Points, in no order, along strands that fork and pass close to each other.
(in the rows, 128 means zero)
Two points are linked if the straight distance between their rows is under 46.7.
Natat: [103 113 122 156 111  97 108 197]
sibo: [182 163 140 111 105 134 135 104]
nivor: [135 199 135 173 161 111 138  88]
Nuziv: [ 86 193 160 170 143 149 150 118]
Bigo: [109 120 134 154  97 117 111 203]
visog: [123 108 162 168  88 118 138 177]
roked: [ 91 117 120 144 123  76 110 193]
dedus: [117 109  87  87 131  90 107  95]
lib: [107  84 172  69 146  94 108 149]
nutal: [146 160 130 173 158 135 160  80]
zov: [117 169  83 145  95 129 137  96]
bez: [166 128 179 129 116 165 135 170]
Diba: [135  85  94 130 140 124 125  87]
ziru: [148 126 115  77  87 125 104 130]
kotup: [ 97 201 136 175 132 137 155 105]
talo: [ 74 135 126 151 115 178 149 131]
nuko: [128  76 178 133 106 129 121 161]
ragi: [153  84 159  94  99 121 122 105]
Duf: [144  93 140  85 141 139 102 165]
viv: [100 123  74 129 101 108 119  92]
zor: [145 125 172 143 102 155 137 184]
Zok: [102 160 148 191 158 147 169 100]
lilat: [110 180 113 168 120 139 159  99]
Vesig: [148 103  77 101 160 133 103 128]
Lud: [171 102 111 108 136 147 120 120]
Tife: [115  91 153 168 105 108 126 173]
sogor: [101 145  74 142  93 125 135  97]
lipi: [127 162 137 186 161 135 167  89]
sal: [ 85 105 158  97 134  93 102 185]
Suni: [ 96 122 121 173 129 156 162  98]
tun: [ 93 122 152  78 126  99  91 180]
fudef: [154 183 100 165 156 144 151 113]
kup: [ 76 115 137 127 148  66 116 189]
let: [185 116 160 118 123 158 135 124]
Busim: [129 112  65 131 149 137 117 124]
Rebu: [135 179 103 175 158 155 155 121]
Balud: [133  74 181 108 110 128 118 142]
tos: [164 195 140 156 159 117 140  92]
feni: [173 147 145 101  89 143 130 118]
tede: [145 156  81 117  94 131 127  98]
dubuz: [117 100 150 111 115 133 105 192]
Gegi: [143 100  99  80 159 130  97 133]
lam: [ 79 179 155 160 128 169 155 126]
Lamu: [115 163 108 179 148 164 159 125]
Tate: [173 112 101 133 144 147 137 106]
suzis: [193 128 163 122 134 149 148 101]
Goger: [113 120  80  76 152  86 104 103]
sorud: [122  97  92 149 130 130 137  89]
menuk: [103 110 104 167 127 145 151  95]
kime: [134  82 124  75 148  98 106  97]
Raza: [ 79 160 145 154 111 174 153 125]
Fera: [145  81 113 102 134 111 109  90]
Nin: [ 79 109 157 112 148  76 113 183]
saf: [158 187 110 144 120 123 148  91]
Dis: [ 96 133 141 184 142 157 168  99]
veta: [125  99 128  55 156  87 101 111]
mived: [193 133 146 138 147 148 151  95]
dedes: [ 70 117 104 148 124 164 137 132]
nam: [123 113 147 127  99 136 109 194]
laf: [172 173 136 156 160 130 150  83]
Bek: [111 177  95 163 106 138 152 108]
boroz: [112  77 178  97 125 101 106 152]
nedo: [175 180 125 122 112 131 140  96]
Rosi: [123 146  77 166 141 163 142 127]
Lel: [180 135 117 145 149 149 151  97]
gova: [120  92 151  89 134 125 101 181]
lanup: [120 121 129  51 149 103  93 164]
Tunuk: [161  79 132 101 118 118 123  86]
Vem: [130 112 120  58 157 114  94 150]
tobab: [152 131 137  87  79 132 113 138]
tabev: [104 206 138 178 149 117 141  96]
zosi: [118  87 159  58 149  91 104 128]
piv: [164  96 134  92 129 144 108 137]
kas: [132 119 170 158  93 137 138 180]
Kotag: [181 127 171 121 122 163 136 147]
Nivil: [120 123  72 158 144 156 135 124]
vema: [103 127 140  59 129  99  88 176]
Renon: [153 140  93  92  90 120 112 111]
luvot: [107 108  75 114 119 103 112  87]
Gufa: [ 93  83 149 155 121  87 118 170]

A fork is a point with three links. Follow the links from the first point to the second and name the forks in between, in order.
ragi; menuk | Fera
dedus; tede | zov
lam; viv | kotup, zov
sogor; tabev | zov, kotup
nivor; Bek | kotup

A fork is a point with three links, a tip a point with one. Leave the first point through the second and follow the links. Name the first fork or tip that comes.
Zok; lipi | kotup
sogor; viv | Goger
Fera; kime | nuko
feni; sibo | saf
Nivil; Rosi | fudef
bez; zor | Gufa
ziru; Renon | zov
Balud; boroz | Fera

Follow the links from the first point to the second, and from the first to the third. Name the last point that the two ways share.
laf; zov; lam | kotup
zov; nivor; Raza | kotup
Renon; Nuziv; luvot | zov
viv; ziru; nivor | zov
